Each row is a point on a landscape with many valleys, with its height.
A ball rolls from a point to whichever of its 2 nearest points has the largest drop for the distance, and stops where none of them is lower. Distance is the straight distance between rows; heights are no part of it.
zod: [ 22  23 -15   9 -41  13  -3  -3  39 -30 -22  -8 -29 -17  -7  13  15 -31
 -20  32]  height 58.9
gined: [ 11 -20 -22  27   6  -9  -6  -2 -13 -10 -29 -10 -23  -3  24  36 -44  31
  -7  18]  height 59.5
rom: [ 17 -20   0  -7 -17 -24 -27  35 -22   6 -38   0 -34  -9 -10  32 -16 -46
  44  30]  height 68.6
Nisup: [ -8  -2 -11 -12   6  26  45  10  17  17  29  24  33 -28  21 -10  45  12
 -19 -37]  height 23.8
zus: [-21 -38  12  27  40  10  18  -8 -26  22  24   9  50 -20  44  -6  -9  46
  24 -46]  height 29.6
Zav: [  5  13  -8  -2  -3  -2   9  -2 -25  20  17  44 -34 -13 -27 -27  57 -17
  -9  -2]  height 36.4
Lav: [ 35 -15 -10  -6 -40  -4 -33  -2  -7   8  -4 -31  -8   3   1  16  -8   3
  38  29]  height 22.7
monen: [-16 -11   4 -13  -3  44  34 -26 -12   3   8  20   7 -17  28 -20  31  -9
 -31  20]  height 41.5
Fibeg: [ -5 -12  15 -24  31  19  27  21 -27  15  31  50  -5 -18  13 -11  62 -16
  -1 -17]  height 42.4
Vek: [ 28  29 -30   5  -5  -3  12   0  30 -18 -32  -7 -36   5 -41  26  13 -11
 -35   7]  height 62.2
Kob: [  0   2 -32  40 -13 -43 -29  10   5  -1 -41  22   6 -42 -11  -7 -20 -11
 -23  11]  height 37.3
seb: [-32  -5 -26 -13  34  -9 -12  22  21   1  -2 -19 -34  56 -45   9 -22   5
   8   5]  height 47.9
Nes: [  8  17  40 -34 -20   1 -15  -4   9 -16   9   8  42   9   8  -5 -27  -7
 -12  12]  height 45.5
pupi: [-39   8  19  -8  30   5 -13 -20 -19  26  38 -20  -3  19 -18 -22   4   6
  35  -9]  height 29.1
Voku: [ 38  -7   4 -12 -54 -26 -46   4 -10  14  -8 -20   2 -10 -29   3  15 -22
  48   8]  height 23.1
tizot: [  5 -21  19 -12  20  -1  24  11   6  24  23   5  62 -16  61   0 -19  40
  13 -50]  height 33.3
pizi: [ 46   9 -13 -15 -31 -15 -24  18   1  38  -8 -25 -15   8 -57  22  15 -22
  55  11]  height 4.9
dof: [ 29   7   8  28 -12   8  25 -30  13 -16   3 -22  21   0  17   4  -2  30
  -6 -34]  height 18.5
tozu: [ 38  28  30 -30 -16 -21  -4  12  10 -23  -6   3  31  12 -21  15 -11  -3
  -6 -22]  height 39.7
fem: [-13   8  27   4  27   5   2 -27   8 -20  -7 -29  28  25  12  11 -38  18
   1 -25]  height 40.4
kod: [-25   1   8   2 -21  16  -8  23  26 -37   3 -25 -24  19   4  12 -17 -39
  -5  42]  height 54.3
keber: [-45   7   8   6  16  -5 -32 -12   9  10  23 -30  -1  11  -6 -21 -24  -8
  25  12]  height 35.5
Makam: [ 12 -13 -11  -2 -24  29  10 -13  -3  -9  -2 -24 -75  15   8  26  19  -6
  16  33]  height 22.6
Duve: [ 11  22   7   2 -17  12  -6  11  36 -43 -30 -17 -23   6  -5  41 -11 -28
  -7  22]  height 56.2
tamo: [  9   9   5 -34  -4 -15  26  22   6   5   1  46  57   0  22 -14  -9   2
 -48 -32]  height 42.1
Lep: [ -6 -26 -15   3  40  27  33   8 -35  18  35  56   3  -5  35  -7  48  12
 -22 -12]  height 36.5
gub: [-20  -2 -17  25  -9  23  10  14  41 -21  10 -42 -44  35 -13  24  -6 -19
  -2  33]  height 52.6
Vavu: [  6  -2  43  -2  27 -29  -2   5 -31 -12  -3 -12  19   5   8  16 -31  11
  30 -50]  height 43.9
pegot: [-39   3  13 -40  12   1 -27   4 -10  29  40 -22 -31  46 -38 -29  12 -15
  39  19]  height 13.7
nasu: [ 27  12  -5  14 -18   7  41 -14  19   5   9   9  30 -19  14 -10  24  16
 -22 -41]  height 8.4
rugo: [ 23 -27   1  10 -35   8 -15 -14 -25   0 -12 -22 -41  -6  17   7  23   9
  34  12]  height 13.3
gefat: [-16 -14  21  29  51  24  35  -9  -2   9  19   0  27 -22  35   9  14  29
  24 -61]  height 26.4
dapo: [-15  -1   2  47   7 -12 -20 -30  -1  -5 -22 -19   1 -15   4   1 -18   2
  23 -23]  height 33.7
niz: [-33  17 -27   1  13   2   5  -2  28  -1   6   9  -7  11  -9 -31 -11   6
 -62  26]  height 48.0
batu: [ 49  22 -16  30 -35 -44 -22  -7  14   9  -8  -3  44 -23 -34 -10   5  12
  -2 -34]  height 22.8
moke: [  9  -8   2 -12 -16 -12  15  13   1  22  21  26  74 -22  46 -22 -15  17
 -16 -36]  height 37.6
simop: [ -7  13   2  37  -6 -35 -35 -10   9 -15 -33   0  23 -27  -5  11 -42 -16
   8  -7]  height 35.4
gal: [-30  -9  31 -32  -3  26  11  -9 -23 -10 -11  23   3 -26  26 -27  15 -46
 -10  32]  height 34.8
tubi: [ -9 -14  52  -8  35  -6   6  15 -52   2   5  11   3  -6  25  -1  -6  -3
  41 -38]  height 46.4
mos: [ 28 -23  -9 -12   0  23  54  14  -8  13  20  44   0 -13  64   1  26  45
 -29 -22]  height 65.5
mito: [ 35 -18 -43  34 -33   0 -22  21   9 -14 -33 -14  -7 -10  15  22 -24  19
 -11  38]  height 60.3
Puli: [-61   8 -50  64  38 -15 -16  -4  12  28  13   8 -38  -1 -30 -23   6   5
  -5  -2]  height 41.3
muf: [ -4 -10  20 -21  -4  13   9 -12 -18   6  19   5  29   4  37 -19 -18  15
 -14  12]  height 49.6
bal: [ 48  35  16  -2 -20 -44  -4   8   8  -1   3   6  32 -16 -31   3   6  -7
  10 -45]  height 31.9
nofu: [ 17  -5   1 -11   5  17  33  -3 -33  -5  16  23 -43  14  13   4  28  25
 -19   4]  height 73.1
vid: [  3   3  15  48  25  12  36 -24  10  -6  -7  -8  40 -15  34  12 -15  30
  -1 -65]  height 22.9
vip: [  2 -10 -15  32 -27 -15 -53  -7  25   5  13 -37  26   9   6  -9 -32  31
  17  19]  height 40.6
Sipu: [ 19   3 -24  -2 -50 -12 -53  14  31  16  27 -22  25   9 -19 -14 -17  18
   9  45]  height 44.8
bap: [ 40 -15 -29  26  -9 -16 -17  31 -12  13 -62  -5 -25 -22 -17  31 -15 -29
  37  10]  height 67.0
nade: [-22 -23 -11 -22  45  30  39  17  -2  13  26  41  27 -15  37   2  35  31
 -13 -31]  height 31.8
lerat: [  8 -18  46 -39  34   4  20  34 -36   2  22  31 -16   0  18 -10  33  -6
  27 -28]  height 48.1
vadof: [ -9 -22  -3 -14 -11 -18 -18  23 -36   0 -14  20 -43 -13  11   5 -12 -18
  12  42]  height 70.2
faza: [ 29  24 -24 -28 -40 -20 -38  36  23  11  10   7  14   8 -36   6 -17   1
 -12  47]  height 40.9
Dadi: [-26  17 -28  28   8 -18 -15  10  34  -8   1  -7  -2  -3 -15 -10 -24  -5
 -31  20]  height 46.0
rele: [ 44  14 -27   1  -9  -9  12   4  -9  -2 -28  -4 -32  -3 -25  37   8   8
  -9  -5]  height 64.4
Lura: [ 37  11  20 -24 -51 -28 -18   1 -16   8  19   1   9 -23 -17 -28  27 -27
  24  -4]  height 36.9
ged: [  5  11  30  -3   8  15   4 -17   9 -46 -37 -17 -19  12  17  29 -13 -15
   0  -1]  height 58.0
litu: [ 17   0  10 -54   2  23   9  -2   8 -32  10 -33 -26  72 -15   8 -10  24
  -2  11]  height 33.6
Bes: [-22  -5 -11 -19   8  13  12  -7   5   0   8  18  15  15  25 -27 -24  21
 -61  34]  height 50.1
duni: [ 38   4 -40  25  10 -17  -2  15  -3  21 -50  -7 -23   1 -30  44 -18   4
  15  -4]  height 65.8
Gunu: [ 16 -11  16   5   8 -11   3  -7 -28 -30 -35  -3 -18  -1  25  40 -33   8
   5  -1]  height 59.0
nisat: [-36   9 -14   0  10  12  -7   4  45  -1  25 -44 -34  48 -33   3  -2  -6
   7  19]  height 50.4
zedeg: [ 13  10   5 -54  -4  -4  -5  15  -3  -8   6 -13 -28  52 -43   5   7   4
   6   4]  height 38.8
bepub: [-47   2 -17  -9  33  30  31 -12  14 -17 -19  27  -9   3  -4 -28  15  -5
 -61  15]  height 48.5
Fofak: [-37   7 -46  64  -3  -4 -10  -5  33   8  11 -26 -27  -2 -22 -16   1  -3
  -2   4]  height 43.8
Fisa: [-46  11  19  -7  32   7  -8 -11  18 -16  -5 -16  11  16  -1 -17 -23  -9
  -7   2]  height 38.4
Tur: [  4  14 -10 -11 -22 -33 -34  19   8  10  -2   4  -8   0 -33  -3  -9 -23
   6  29]  height 33.9
Zed: [-55 -11  29  -1  18  20  11 -35  -4   3  13  -9  66 -36   3 -14  18 -27
  24 -12]  height 19.7
vani: [ 16   6  -5 -32 -14 -32 -36  36  -1  34  -7  -7 -13  17 -57  15 -12 -38
  42  29]  height 23.5
rezu: [ 23 -18   4 -10 -14  20  48 -11 -15 -13 -11  30   5  -7  55   6  -4  26
 -49   4]  height 64.0
notup: [-13  -8   7 -20   3   9   9   2 -27 -10  -8  24 -51   6   9  -5   9 -14
 -19  29]  height 71.5
Zom: [-37   3  -9   7  25  39  43 -28   0  -5  -8  22  16 -14   8  -7  31   0
 -45 -10]  height 45.9
Darup: [-26  -3   2  21   1   9 -31 -22  23   0  25 -32  25  10  20 -25 -38  18
   7  22]  height 38.3
Pup: [-57   2  32 -13  23  22  13 -23  -6 -11 -19  16  34 -40   6  -9  20 -50
  -4   0]  height 27.7
Sogut: [ 38   2 -10   5 -42   1 -14  -2  19 -24 -16   7  16 -11  22  17 -30  19
 -33  43]  height 61.4
bura: [ 18  -4  -6 -17  -7  20  16 -17   0  -6  15 -32 -46  42  -3  25   2  28
  -3  22]  height 29.0
nodog: [ 17  15   4 -23 -41 -15  -2  -4 -19  23  19  22 -12 -27 -28 -45  58 -36
   6   1]  height 46.9
Peri: [-15  -6  32  44  -2   7 -27 -46   9  -8 -10 -49  29 -14  19  -8  -3   3
  43 -28]  height 31.2
suro: [-16 -10  38  14   4  11 -11 -30 -10   3  13 -28  61 -22  19 -22  -5  -3
  37 -25]  height 27.1
vidi: [-45  24 -30  29  47  -8 -13  -9  -9  27  15  36 -36   2 -45 -28  42 -13
 -11  -4]  height 35.9
zili: [-14  19  -9  25  34   4  18  -6 -23  22  25  42 -19 -12 -35 -21  70 -18
  -5 -31]  height 25.5
madap: [ 32  -7  -6  -6 -28 -13  16  -6 -10 -20 -30  34   3 -17  29   7 -16   5
 -50  21]  height 62.7
rofan: [-15   0  39 -11  45   2  20   3 -14 -27 -17   0  18  22   7   2 -23  12
   9 -53]  height 42.2
fut: [  5  -7 -23 -35  16 -19 -13  24  -9  25   6 -15 -27  55 -58  10 -14  22
  18   9]  height 44.4

Where does a ball stop that starts at each point below?
notup: Duve
Kob: Zed
Sogut: Duve
nisat: rugo
moke: nasu
Bes: zili
bepub: Zed
lerat: nasu
